Points, in no order, along strands that fork, close into loops and pass close to each other.
Two points are linked if the straight distance between their rows is under 61.9. Some points are linked to none.
K348: -32 -12 30 -16 4 46 54 -43 8 -12 -3 40 -19 -20 36 -16 10 1 -51 -51 17 7
 35 -1
K965: -13 12 9 3 18 -27 -32 -7 22 11 12 -21 7 -60 -17 22 1 -30 16 21 -43 14
 -28 -27
K859: -8 24 38 15 9 2 36 -28 6 -1 9 7 -4 35 36 -36 4 6 3 -39 24 -9 30 41
K494: 6 21 13 15 -12 -14 9 4 -6 -5 14 7 -2 58 28 -35 6 29 32 -12 20 -12 -1 18
K759: -12 21 35 12 25 34 54 -17 19 -37 5 -9 -10 30 16 -11 -9 15 -10 -6 35 -5
 25 8
K302: 35 -11 -33 -2 -21 -32 1 4 -41 -2 37 35 -18 48 5 -30 1 24 12 6 -1 -16 -39
 -5
K810: -57 -7 24 -10 3 7 -10 -23 1 6 31 -32 39 -45 23 -2 39 -7 1 -9 20 19 18 7
K333: 11 12 -1 4 16 22 3 11 -12 -25 10 -29 8 11 -9 7 -4 14 -2 14 20 2 -14 -6
K446: -38 8 37 -5 6 48 45 -41 -1 -9 3 5 1 -23 34 -9 7 -6 -41 -45 28 7 29 0
K640: 13 12 10 5 11 44 -17 11 1 -23 -17 -27 19 -35 -11 28 -2 -2 -41 3 4 5 4
 -18
K798: -43 -8 11 3 -12 -4 12 -33 14 36 -5 -24 23 -14 16 -14 18 -30 6 -34 22 21
 31 25
K327: -23 12 5 -4 -1 35 22 -17 5 2 -17 -32 14 -29 -7 9 9 -21 -22 -19 22 10 15
 -10
K814: -7 13 20 9 16 38 -1 0 -5 -33 34 -33 20 -2 18 10 -4 28 -6 -10 41 3 -1 -19
K99: -1 -32 -41 -32 -7 22 -39 13 -25 -18 45 20 -4 -37 6 15 4 6 -23 2 -32 -37
 -33 -1
K66: -21 12 5 1 9 18 7 -15 32 11 -30 -46 21 -39 -27 17 5 -31 -10 -16 20 19 31
 -7
K933: 25 0 2 -3 23 67 10 23 -29 -70 30 5 -14 -33 -1 33 -7 27 -43 13 -21 -33
 -14 -3
K879: -4 27 36 21 10 10 43 -13 31 -10 -1 7 -13 48 30 -23 -7 15 9 -23 30 -15 30
 36
K918: 4 -8 -29 -14 -10 -6 -3 -3 -17 11 -1 3 -4 -9 -21 -4 14 -13 -11 17 -11 7
 -20 -12
K882: -22 0 17 6 -6 -60 -40 1 12 30 35 18 17 13 38 -44 27 1 51 -14 4 13 2 20
K430: -27 -23 -18 -15 -35 -46 9 -7 -34 36 13 33 -9 21 18 -45 41 -16 27 1 -19
 11 -9 26
K727: -10 -9 -27 -13 -24 -24 -7 -16 6 47 -21 21 0 -16 -14 -23 -3 -29 -12 -14
 -5 27 -9 -27
K95: 21 1 -10 -8 -3 -3 27 -18 -10 24 -73 5 -10 2 -37 1 -9 -35 -19 -5 -11 11
 10 5
K940: -8 -11 -13 -33 -22 -1 40 -10 -60 -9 30 28 -19 -3 8 -2 18 21 -11 -5 -6
 -12 -5 4
K469: -3 7 36 9 20 24 48 -46 16 -28 13 27 -20 27 36 -44 15 18 -22 -31 21 -6 43
 20
K741: -28 -1 6 1 -12 12 51 -18 -5 13 -24 -22 -10 7 2 -4 18 -33 5 -19 11 3 17
 39
K782: 31 -9 4 21 23 14 -29 1 -4 -34 -19 -40 16 -15 -22 53 24 -5 -20 46 -51 -20
 4 -14
K991: 28 8 28 13 7 58 -23 14 1 -28 -30 -23 25 -41 -4 33 -19 0 -52 7 -8 -3 13
 -16
K163: 17 -2 -2 -5 -18 17 6 -1 -25 -22 47 52 -15 -1 33 -17 -12 31 -32 -29 6 -16
 -13 -25
K36: 32 28 3 15 15 -4 24 15 5 -11 -45 4 -11 69 -18 -10 -36 14 6 22 8 -7 -11
 14
K241: -24 16 18 10 16 30 28 13 10 -25 3 -52 14 3 -5 16 11 13 18 5 38 -6 18 21
K941: -15 -4 -17 -9 -15 -26 -30 -17 19 44 -11 16 2 -32 -16 -15 -9 -34 -7 1 -16
 33 -16 -33
K336: -13 14 37 11 15 47 22 -15 -13 -48 37 -10 3 -5 32 -5 3 30 -22 -14 30 -1 8
 -15
K180: 23 16 4 13 -13 -9 -36 -7 22 11 22 5 26 12 24 -24 -13 16 2 -40 42 3 -2
 -35
K937: -28 16 12 30 21 22 18 34 30 -15 -12 -24 9 36 -1 30 -4 36 43 0 42 -19 23
 40
K776: 2 14 -2 6 22 12 11 10 3 -22 -21 -55 13 -20 -31 22 34 -11 -4 31 -15 2 3 1
K708: -56 -7 22 6 -4 -35 -9 -9 31 33 13 -10 18 -28 12 -15 14 -29 38 -16 16 23
 30 13
K952: 17 -32 -20 -14 -11 13 -53 16 -4 10 -1 20 8 -50 1 12 -14 -8 -40 10 -42
 -23 -19 -7
K599: 9 -9 14 12 55 1 -38 20 37 -10 16 -37 28 -23 -20 32 -11 19 30 26 21 8 -3
 -18
K987: -36 17 46 7 17 45 38 -34 4 -19 11 -17 13 -13 27 -3 1 -1 -26 -38 38 5 33
 6
K143: -35 -17 26 -37 -7 45 48 -18 -4 -8 6 46 -18 -42 43 -11 9 18 -52 -48 7 -2
 26 -4
K409: 17 -2 -4 1 -10 -1 -4 -21 4 29 -77 -3 4 -16 -35 5 -7 -36 -23 3 -23 22 19
 -11
K960: 25 6 -1 13 30 4 -11 10 0 -30 -18 -51 14 -6 -31 33 22 -1 -1 49 -29 -4 -3
 -3
K556: -2 -20 -42 -38 -29 -31 49 -4 -42 22 -21 25 -25 6 -27 -8 28 -22 11 4 -22
 -2 -9 16
K396: -29 9 1 32 -1 -5 10 18 40 25 -26 -18 -9 32 -1 18 -6 0 36 -17 31 -3 40 46
K187: 21 23 -4 10 3 -6 34 17 -2 -11 -22 8 -21 67 -6 -20 -21 12 15 14 11 -8 -12
 14
K901: -52 -10 9 -2 -13 -26 -3 -27 18 42 3 -10 21 -17 18 -27 19 -32 22 -25 12
 26 28 24
K15: 22 13 16 2 23 59 20 13 -17 -61 8 12 -16 -12 -6 18 -15 22 -46 13 -1 -11
 -4 -12
K226: 18 -16 -12 -1 -18 23 -35 -6 -31 -17 73 32 4 -1 50 -20 -4 36 -13 -35 3
 -26 -31 -18
K74: -24 0 1 22 -14 -57 -30 18 47 37 1 19 -2 34 12 -25 3 -1 66 -14 12 7 13 12
K230: 40 8 1 8 34 39 -2 13 -29 -54 8 -29 -8 15 -17 28 -6 28 -12 35 -6 -18 -25
 0
K118: 10 -11 -6 0 -19 6 -50 -17 -21 -2 71 24 14 1 52 -26 12 33 -4 -32 9 -11
 -28 -20
K416: -7 -7 5 -11 -23 1 -23 -25 -41 8 55 30 15 -10 46 -34 22 31 -19 -34 3 -8
 -14 -7
K736: 15 3 -3 13 6 -45 -32 9 32 24 -25 -1 8 18 -26 -15 -28 -13 28 25 -4 27 -5
 -13
K203: 24 4 2 12 5 -12 -9 -4 9 11 -59 -21 7 21 -36 0 -24 -16 2 24 -7 15 10 2
K378: 13 4 -1 12 6 -22 -56 -2 38 27 -10 1 29 -14 -11 -7 -37 -9 -7 -12 20 33 10
 -37
K458: 36 24 30 17 23 11 11 -9 11 -7 -63 2 -1 41 -18 4 -48 -1 -26 7 14 5 17 -7
K789: 5 0 -20 7 4 -36 -19 32 15 2 6 -7 -12 33 -10 -6 2 -2 51 46 -15 14 -28 7
K610: 22 16 16 13 13 16 -19 -1 8 -6 -47 -28 19 -5 -26 20 -23 -5 -20 10 10 13
 18 -14
K375: 34 -25 5 28 2 11 -36 2 -4 -29 -29 -21 11 -13 -13 55 14 -12 -24 43 -60
 -26 7 -24
K353: 9 6 14 1 -8 5 25 -22 -27 -19 32 44 -12 18 30 -35 5 27 -16 -26 10 -9 -2
 -15
K595: 17 17 2 9 1 9 20 -2 -13 -23 18 7 -7 32 9 -17 -10 22 -7 -8 22 -7 -15 -15
K560: 3 0 21 6 20 34 53 -41 27 -37 4 33 -30 31 22 -35 6 17 -32 -23 28 -1 40 -1
K939: -27 -9 12 5 -4 -62 -31 10 4 21 52 9 2 0 35 -19 14 -10 68 15 -14 18 -30 5
K245: -26 -16 -4 -22 -28 34 -2 -1 -31 8 39 16 0 -47 32 -3 13 15 -38 -23 1 -13
 -9 -13
K557: 5 6 -10 2 -9 0 28 2 -22 -7 1 -2 -5 31 -5 -18 2 4 3 4 13 -2 -13 1
K875: 14 -6 -21 -5 -33 -37 24 -7 -35 15 9 38 -14 45 9 -44 13 3 18 -11 1 -5 -13
 7
K12: 2 10 8 6 22 11 -18 7 22 -4 -17 -41 25 -19 -28 16 -7 -4 -2 9 19 17 14 -13
K28: -27 7 -19 14 -8 -12 15 17 30 24 -42 -22 -28 27 -19 11 9 -36 40 2 0 13 23
 44
K213: 17 -12 -27 1 -8 -39 -51 -8 6 28 8 27 1 -2 -7 -17 -18 -17 -5 13 -18 22
 -34 -33
K851: 27 -28 -6 4 3 23 -84 13 15 1 12 13 29 -29 18 6 -38 -8 -27 4 -23 -3 -25
 -20
K147: 1 22 10 20 -4 -11 -2 21 15 -6 8 -3 9 56 28 -16 5 40 48 -9 31 -15 7 26
K573: 22 -13 -33 -13 -30 -41 25 3 -51 6 28 43 -21 45 3 -28 12 17 15 3 -7 -13
 -26 5
K990: 33 -22 -7 5 -12 -25 -47 -8 -8 12 -25 18 -3 -12 -26 18 -7 -22 -16 40 -50
 1 -13 -22
K14: -19 10 0 26 30 16 3 47 36 -14 -22 -25 13 29 -19 33 -4 38 53 17 37 -11 14
 30
K757: 30 -4 -3 11 9 9 -60 5 9 -2 -2 -5 20 -9 -2 10 -27 2 -21 9 0 15 -12 -25
K433: 4 10 -3 2 14 29 -14 3 2 -15 -10 -39 17 -35 -22 28 20 -8 -28 17 -11 4 0
 -15
K313: 18 5 -40 -60 -20 -2 28 11 -54 -25 34 41 -39 -6 0 28 -6 21 -23 5 -34 -23
 -9 7
K878: -45 -1 26 9 6 -2 -2 9 7 0 17 -34 24 1 15 -6 27 4 31 -7 29 6 29 35
K504: -20 8 17 12 9 17 18 17 0 -24 17 -40 18 21 12 3 9 22 29 5 34 -3 8 19
K912: -56 -5 18 -10 -5 -9 -13 -19 17 19 27 -27 25 -59 12 3 29 -24 7 0 4 23 4
 -15
K145: -5 30 6 19 17 18 38 21 25 -6 -43 -29 -11 43 -19 16 -20 -1 18 8 22 -10 19
 39
K94: -7 2 -12 13 -12 -56 -20 10 40 40 -5 13 0 28 -3 -32 -14 -18 48 -3 6 21 0
 -2
K284: 21 -47 -4 -10 -8 22 -74 16 13 4 4 18 32 -51 14 -1 -36 -14 -33 11 -45 -35
 -22 -10
K749: -13 18 27 15 -2 5 22 -16 10 3 6 -11 15 23 27 -21 -5 4 6 -35 38 -4 25 11
K212: 12 -2 -40 -72 -25 14 16 24 -42 -25 35 24 -30 -32 11 31 -11 21 -33 0 -50
 -43 -5 19
K50: -1 -2 -13 -5 18 -19 -22 -6 0 -1 1 -10 -1 -49 -23 24 26 -27 -10 34 -67 -5
 -26 -20
K963: 3 -16 -35 -35 -26 -24 29 -18 -20 46 -50 38 -19 -9 -20 -10 -5 -26 -19 -28
 -10 13 -4 -6
K762: 31 -13 -27 4 8 -3 -50 3 -3 -4 34 5 5 16 6 -4 -13 8 2 13 -5 3 -40 -23
K6: 8 1 -9 -9 9 54 9 15 -35 -44 27 -6 -6 -36 -7 30 11 18 -38 7 -14 -25 -17
 -5
K841: 30 24 -7 18 11 -13 -1 25 16 4 -43 -7 6 62 -18 -5 -36 21 24 23 11 0 -4 13
K532: -17 -17 -27 -21 7 43 -24 8 -16 -24 44 -14 3 -56 6 32 34 5 -31 6 -29 -36
 -28 -8
K474: -6 1 13 -3 9 26 69 -37 18 4 -34 12 -25 9 1 0 -10 -32 -30 -34 19 7 14 13
K943: -4 -13 -8 -27 -4 46 26 8 -43 -61 67 31 -28 -33 30 17 -4 43 -31 -2 -14
 -34 -5 0
K800: 31 -10 -13 -22 -15 -9 17 -11 -25 26 -73 29 -14 -11 -32 18 -10 -23 -33 -3
 -31 5 12 -6
K361: -48 -8 23 1 3 1 -3 -10 7 5 22 -37 33 -23 13 -3 28 -7 22 -6 28 15 24 17
K475: 30 15 3 9 -2 17 -1 1 -6 -17 18 27 -6 19 12 -16 -25 20 -27 -20 18 -3 -15
 -30
K717: -40 -1 5 15 8 -8 -16 37 12 -8 11 -16 1 35 12 12 27 24 60 14 17 0 12 36
K365: -4 2 3 26 16 -30 -19 11 61 35 -34 -14 16 7 -34 -4 -34 -6 31 -8 26 15 28
 3
K864: -20 -15 7 -23 -26 20 -6 -12 -51 1 55 36 -1 -34 50 -21 14 38 -35 -35 -6
 -13 -7 -2
K742: -14 10 12 17 22 -48 -22 40 36 11 -8 -6 -12 -3 -28 16 -17 -8 74 32 -24 17
 -17 7
K917: 8 -22 -17 -9 -1 26 -1 -7 -57 -49 78 31 -18 1 37 1 -1 46 -9 -10 -9 -35
 -27 -3
K796: -24 4 28 1 7 30 63 -42 6 0 -13 -1 -8 -2 21 -5 1 -23 -26 -38 25 7 24 19
K667: -39 2 6 2 -9 15 23 -27 10 23 -13 -31 16 -19 1 -2 11 -30 -3 -25 29 17 25
 8
K350: -3 -7 -24 5 -17 -32 -3 25 -9 6 13 1 -15 49 5 -24 19 2 43 28 -3 6 -26 17
K57: -12 -6 -10 -1 -11 -6 -23 -8 -1 10 33 -8 17 -8 11 -11 9 0 1 -2 14 13 -17
 -21
K160: -37 2 28 -14 -7 52 33 -18 -32 -19 23 7 0 -42 32 -3 18 18 -43 -29 13 -5
 12 -7
K159: 41 -27 -7 11 -12 -2 -31 1 -22 -14 -34 5 -1 -9 -23 46 8 -12 -28 41 -58
 -28 5 -18
K38: 28 1 -14 -8 18 18 43 12 -49 -59 30 7 -34 26 -18 9 3 34 -3 36 -8 -25 -29
 6
K628: 26 27 19 7 -24 -3 -24 -27 11 8 22 24 14 15 36 -42 -8 17 -2 -54 39 -7 -2
 -34
K204: 6 -2 -7 3 -5 -35 -57 -14 25 37 -2 22 5 -26 -11 -9 -29 -26 -3 10 -26 34
 -22 -37
K548: 19 24 20 5 -20 -2 2 -28 -9 -1 22 36 2 20 38 -45 0 22 -11 -45 25 -12 -2
 -21
K31: 39 -20 -24 -15 -26 -18 -28 6 -26 28 -31 44 -8 -3 -23 5 -22 -9 -29 12 -31
 0 -8 -16
K464: -6 3 -3 3 5 7 8 20 -8 -23 21 -37 9 24 -1 4 16 17 26 23 17 -1 -13 9
K907: 18 28 9 12 26 15 48 8 16 -16 -52 -5 -20 51 -22 2 -28 -3 -2 19 7 -4 8 25
K823: 3 12 23 13 20 -35 -33 -11 18 8 -4 -28 10 -54 -24 32 -4 -29 20 25 -68 11
 -17 -26
K674: -15 -21 -31 -20 19 17 -37 7 -6 -18 32 -5 -1 -63 0 29 32 -12 -23 14 -58
 -39 -34 -10
K40: -5 -9 -27 -56 -25 -7 55 -11 -32 22 -35 33 -33 -23 -10 15 9 -10 -26 -32
 -15 1 4 1
K477: 20 2 -16 -20 -3 -11 66 0 -32 -9 -24 36 -37 42 -22 -13 -9 -6 -2 1 -3 -7
 -4 11
K343: 5 3 2 9 2 -14 -11 -20 29 34 -65 -21 12 -15 -43 3 -15 -40 0 7 -11 31 28
 -5
K619: 16 -10 -18 -9 -9 26 -30 12 -18 1 5 16 4 -29 -3 11 -11 -1 -43 -1 -14 -8
 -18 -14
K148: 31 2 -16 11 6 -30 -33 13 12 12 -6 -2 8 37 -13 -17 -22 9 20 26 4 16 -23
 -13
K174: 11 -9 -24 -2 11 24 2 7 -32 -35 34 -26 -5 3 -9 15 24 11 2 30 -8 -12 -35 2
K465: 2 26 45 5 19 9 32 -53 18 -1 14 26 -13 23 43 -56 16 9 -16 -47 19 -7 35 44
K802: -4 4 19 3 25 43 62 -23 14 -52 6 16 -27 25 6 -18 2 18 -26 -1 23 -3 27 -4
K405: 1 -9 -22 -6 2 -37 -26 -6 1 15 15 9 -10 -19 -18 0 4 -27 14 37 -37 8 -42
 -16
K636: -2 -7 -11 -13 -2 60 -10 16 -19 -27 28 -12 5 -56 8 25 12 12 -45 -6 -13
 -24 -20 -8
K393: -34 -13 -7 1 -25 -54 -9 6 -12 25 22 21 -12 21 19 -34 36 -23 48 18 -22 16
 -15 19
K401: 24 18 6 4 23 40 10 9 -19 -42 3 -15 -5 6 -13 18 -11 20 -28 17 6 -3 -17
 -12
K240: 29 -9 -24 6 9 -32 -33 13 0 1 5 -1 -5 33 -20 -9 -8 1 21 43 -17 10 -35 -4
K151: 39 -19 17 12 -11 45 -38 14 -3 -19 -27 -9 24 -36 -2 37 -16 -4 -47 17 -28
 -22 5 -15
K394: -12 -18 -35 -32 -28 -23 5 -19 -4 57 -42 27 -13 -32 -18 -11 5 -30 -18 -19
 -19 21 -7 -19
K407: 18 4 -11 1 -7 19 -15 5 -16 -7 13 14 2 -3 4 -3 -15 9 -29 -9 9 1 -23 -24
K863: 40 1 -12 0 33 37 7 12 -44 -63 28 -12 -21 19 -16 23 -7 33 -10 36 -13 -28
 -31 2
K271: -3 4 -15 12 -8 -48 -15 9 47 44 -30 4 -2 22 -23 -23 -23 -29 39 0 0 26 11
 4
K551: -17 -11 -22 -1 -22 -24 15 11 -18 12 1 0 -13 28 -3 -22 29 -16 29 19 -6 8
 -12 20
K130: -13 26 24 12 23 38 37 0 15 -25 -6 -44 11 3 -10 16 -13 7 -2 -5 43 -3 22 7
K835: 3 -10 -8 2 -16 -9 -45 -15 -5 11 53 12 17 4 36 -24 13 15 -3 -22 13 5 -24
 -27
K510: 2 -21 -38 -64 -23 6 -9 30 -17 12 13 8 -17 -63 2 21 6 3 -46 -8 -52 -44 -4
 7
K132: -16 -8 7 3 -16 -60 -37 -2 2 28 47 18 13 13 39 -41 23 -2 47 2 -8 16 -21 6
K495: -23 2 14 19 -10 -50 -31 4 30 33 12 11 13 22 26 -33 16 7 52 -30 22 2 23
 26
K827: 46 -9 2 -1 -13 8 0 3 -34 -5 -54 19 -8 -2 -28 31 -11 -8 -37 22 -32 -11 10
 -14
K340: -27 14 10 18 -3 -1 7 25 0 -8 3 -13 0 54 21 -1 12 29 44 -2 24 -10 14 43
K535: -4 0 10 7 26 -11 -33 5 35 -1 6 -31 25 -33 -24 17 -9 -7 14 16 15 22 1 -21
K398: -25 -6 8 10 10 -24 -19 31 26 -3 26 -19 7 16 10 4 16 11 60 23 11 8 -5 12
K330: -24 9 18 25 10 11 29 -6 39 23 -17 -37 11 3 -2 11 -16 -11 13 -32 51 -2 46
 30
K115: -14 25 43 19 23 25 52 -19 33 -17 -1 -13 -5 32 23 -5 -11 10 -2 -22 42 -10
 36 26
K874: -24 3 7 -2 15 -23 -21 -3 22 4 34 -28 14 -49 -7 16 10 -23 29 19 -14 16
 -22 -20
K974: 24 6 -9 10 -18 -23 1 4 -23 -5 27 14 -5 53 20 -37 6 26 22 -3 9 -10 -26 -2
K131: 15 -6 -26 -3 -10 -21 -21 -2 -6 19 -2 9 2 6 -17 -15 -4 -11 -5 13 -4 17
 -22 -21
K581: 4 -17 -34 -58 -23 -1 4 24 -18 26 -13 12 -19 -64 -7 27 15 0 -46 -9 -49
 -25 4 0
K643: -9 1 4 18 41 8 -10 46 38 -19 -12 -37 15 9 -27 36 6 33 54 37 21 -4 4 19
K46: -13 -7 -21 -9 18 -2 -31 -6 -2 -6 27 -10 -1 -51 -9 26 25 -21 -6 25 -46
 -12 -38 -17
K855: -17 8 25 9 2 23 -14 -12 1 -12 39 -25 36 -12 29 -6 5 25 -6 -31 42 9 11
 -19
K236: 39 -17 -17 -23 -28 -19 -8 0 -30 32 -60 49 -13 -2 -26 8 -23 -15 -32 4 -31
 7 5 -12
K264: 42 -18 6 10 -16 27 -37 12 -13 -7 -31 10 10 -23 -8 25 -22 -6 -44 15 -27
 -12 0 -14
K198: 1 -15 -45 -60 -19 18 -3 25 -35 -15 37 11 -20 -50 4 32 10 16 -36 -4 -45
 -46 -9 13
K311: 1 -13 -24 -42 -18 -9 56 -25 -16 30 -56 37 -28 -12 -18 8 -8 -27 -24 -40
 -9 6 0 5
K41: -35 16 29 27 17 22 29 17 21 -8 -5 -30 0 29 11 19 -2 23 28 -14 42 -18 36
 51
K846: 13 -9 2 -6 -25 24 -7 -1 -26 -19 65 55 -5 -18 54 -21 -10 40 -30 -40 0 -28
 -14 -19
K377: -29 12 32 3 -4 19 0 -32 -11 2 25 -8 31 -14 39 -24 10 13 -19 -46 34 9 21
 0
K162: 31 -10 0 10 -2 -21 -47 -9 2 7 -29 0 6 1 -27 10 -16 -15 -5 40 -29 14 -6
 -23
K363: 4 12 -5 8 -9 -5 47 1 -10 2 -16 10 -21 51 3 -25 -7 -9 11 -8 13 -6 -2 17
K647: -18 -14 -22 -28 -8 11 -11 8 1 24 -10 -4 -5 -77 -8 21 32 -15 -48 -1 -46
 -15 -8 -16
K183: 13 3 19 18 16 -30 -30 -13 17 -1 -22 -27 10 -34 -28 35 7 -27 4 41 -66 7
 -2 -25
K200: -30 -10 17 7 3 -34 -23 11 19 8 38 -10 21 4 22 -13 19 4 52 7 18 15 1 8
K902: -24 11 39 1 11 51 30 -25 -15 -41 33 12 0 -18 39 -14 8 26 -36 -23 23 1 18
 -12
K202: -5 1 2 11 7 -18 -34 -2 43 20 8 -13 32 -8 -6 -9 -16 1 11 -19 38 22 10 -31
K490: 41 -10 -2 1 -10 9 -1 6 -34 -18 -43 3 -3 -13 -28 45 11 -4 -40 28 -49 -24
 12 -12
K818: -15 1 -24 6 -20 -18 28 19 -5 17 -27 -5 -26 44 -10 -15 17 -27 35 11 -4 5
 -1 31
K335: 6 7 4 6 -17 -17 40 -12 -18 10 -5 26 -14 49 16 -40 4 -2 12 -21 11 -9 -2
 16
K623: -24 -16 -10 -14 -20 43 -15 5 -16 -7 36 -3 7 -54 18 9 14 9 -38 -13 1 -11
 -17 -13
K838: -3 9 2 11 10 -16 -11 0 40 23 -37 -26 16 -3 -35 1 -22 -23 13 3 14 26 23
 -1
K517: 33 20 11 16 8 -7 13 -8 9 13 -71 -4 -3 41 -28 -5 -42 -14 -10 8 6 7 13 1
K261: -16 23 4 30 11 8 28 20 38 12 -34 -23 -10 37 -10 20 -18 4 27 -7 34 -8 30
 45
K169: -16 -23 -29 -20 -34 -34 35 3 -44 22 0 23 -21 20 -3 -25 37 -14 27 11 -15
 5 -11 27
K704: 4 -2 7 12 41 6 -17 32 33 -19 9 -43 22 2 -18 26 -2 29 42 34 25 2 -7 1
K731: 26 4 -20 -29 5 -1 56 8 -52 -46 21 31 -41 23 -23 11 -1 21 -9 26 -15 -17
 -12 5
K48: 4 14 1 12 -3 -6 -20 -6 23 12 8 -10 30 6 9 -14 -16 9 1 -30 40 12 8 -28
K345: -49 -7 18 7 2 -23 -7 -12 43 28 6 -21 28 -34 -5 -4 2 -25 26 -17 26 23 26
 -4
K411: 40 -10 10 21 -2 -21 -37 -6 7 4 -49 -12 8 22 -31 14 -23 -5 3 47 -21 12 5
 -20
K403: 11 20 -9 17 -2 -16 0 26 22 2 -12 -8 6 60 2 -12 -18 23 39 4 24 -6 -6 13
K587: -10 -9 -30 -23 -14 -7 21 -8 -17 23 -24 2 -11 -27 -25 1 28 -22 -14 5 -17
 5 -8 -6
K753: 26 -7 4 17 37 -36 -55 16 45 17 20 -3 21 7 -4 5 -36 20 45 16 14 14 -19
 -28
K210: 39 -1 -10 14 19 -44 -58 11 40 19 11 5 18 32 -5 -11 -34 19 38 17 8 14 -23
 -24
K211: -22 -5 4 1 -10 -21 -18 -7 9 15 31 -12 25 1 17 -19 14 -1 20 -5 20 18 -2
 -8
K400: 31 4 -27 -45 -2 4 38 11 -44 -49 34 54 -48 11 -5 19 -17 29 -26 15 -26 -15
 -3 1
K275: -42 3 24 20 8 10 10 14 14 2 1 -35 11 15 10 9 16 7 32 -13 38 -5 40 46
K971: -24 -2 8 3 15 -25 -16 16 27 -1 29 -28 9 -20 -6 10 11 -12 45 25 3 14 -12
 -4
K989: -35 -6 28 -23 -16 41 26 -22 -29 6 17 26 -2 -45 45 -16 12 17 -46 -45 10
 -1 13 -9
K19: 33 -14 -17 8 8 16 -70 8 4 -4 22 8 15 -8 8 3 -26 1 -21 1 -7 4 -27 -24
K234: 2 27 44 3 6 10 18 -55 14 0 13 29 1 7 45 -49 6 8 -20 -58 29 -5 34 14
K690: -13 -9 -28 -39 -16 7 30 -4 -23 22 -28 1 -15 -47 -19 16 35 -14 -31 -14
 -23 -4 1 -9
K614: -25 17 32 8 2 21 21 -29 -2 -3 11 -16 18 0 28 -15 2 2 -12 -39 37 4 26 4
K90: -33 5 -8 12 -3 -29 -3 26 34 16 -20 -16 -16 10 -21 2 9 -30 54 18 -8 17 10
 22
K906: 20 -3 -28 -37 -16 -19 55 -3 -40 9 -30 37 -31 13 -27 2 -1 -11 -6 0 -14 -2
 -6 8
K584: -22 -12 -12 -1 -17 1 59 -21 1 29 -45 -16 -23 2 -7 0 23 -50 10 -24 -2 8
 11 44
K738: 30 -3 -25 7 -4 -15 -21 5 -11 -5 31 5 2 39 7 -19 -6 19 10 8 10 0 -35 -18
K652: -34 5 6 -1 5 -3 -8 -15 41 20 -10 -33 27 -47 -19 9 6 -32 4 -11 20 28 26
 -15
K857: 15 -11 -5 13 18 -20 -19 -7 -4 -5 -20 -17 5 -34 -26 41 30 -21 -17 44 -80
 -11 -4 -20
K258: -20 2 4 28 1 -11 6 6 48 33 -21 -22 9 14 -7 0 -16 -10 27 -26 40 2 38 28
K299: -1 -7 -25 -61 -26 7 31 9 -28 23 -23 28 -26 -48 -3 20 7 -3 -39 -27 -24 -9
 3 -4
K854: -21 21 23 12 16 30 39 -12 24 -7 -14 -41 10 -2 -4 14 -13 -14 -5 -22 45 0
 34 15
K976: 37 16 28 19 10 18 -11 -3 0 -13 -61 -15 12 20 -23 23 -37 -1 -27 19 5 5 19
 -18
K383: 7 2 -2 7 23 -41 -27 32 22 0 7 -14 -9 9 -18 9 -8 -6 61 50 -31 11 -35 4
K527: -4 -7 -3 -4 -3 8 72 -33 7 23 -48 2 -27 10 -8 0 -4 -43 -12 -34 10 8 6 31
K69: -11 14 -28 16 -10 -12 19 29 14 19 -48 -6 -34 58 -17 1 -2 -18 39 12 -4 5
 9 43
K591: 33 -25 -30 -12 -13 -21 -46 -1 -24 15 -11 36 -9 -7 -21 10 -13 -12 -25 26
 -42 -6 -19 -12
K656: -31 17 13 14 14 -40 -7 39 40 13 -16 -15 -19 -16 -34 19 3 -26 73 23 -28
 16 0 13
K22: -5 -10 -15 -29 -21 -16 68 0 -59 -6 7 30 -30 28 -2 -13 23 3 16 5 -9 -11
 -3 29
K689: 17 -2 3 8 31 -33 -41 18 32 4 10 -16 11 4 -15 11 -22 6 43 38 -5 19 -21
 -10
K898: 35 -1 11 17 7 -16 -68 -1 28 16 -23 -1 26 1 -13 4 -42 2 -9 5 8 26 7 -34
K766: 3 -3 -5 -14 -7 -10 75 5 -40 -23 1 37 -43 51 -3 -19 9 7 13 8 -5 -15 -2 28
K72: -27 -4 -2 6 -14 -56 -21 20 7 16 31 9 -11 13 19 -17 13 -19 65 24 -19 19
 -27 6
K485: 42 -4 25 15 -9 20 -4 -4 -12 -9 -69 3 1 2 -23 29 -24 -13 -36 20 -17 -3 19
 -24

A piece is two or more points that can be reached from each other along the links. Count, over all rows, the pieces, the separate loops (a circle has one, a figure eight two, a Y none), the forks (points with three links) and the tips (points with one).
pieces: 5
loops: 12
forks: 20
tips: 6

How many points has the smallest loop of links through each point below? Write - if it is on no loop.
K200: 21
K667: 8
K595: 17
K36: 12
K299: 13
K94: 17
K689: 7
K313: -
K796: -
K859: 8

A tip is a point with one link. Name the tips that can be reached along the links from each point below, in the order of the rows.
K469: K741, K234
K409: K912, K365, K264
K551: K22
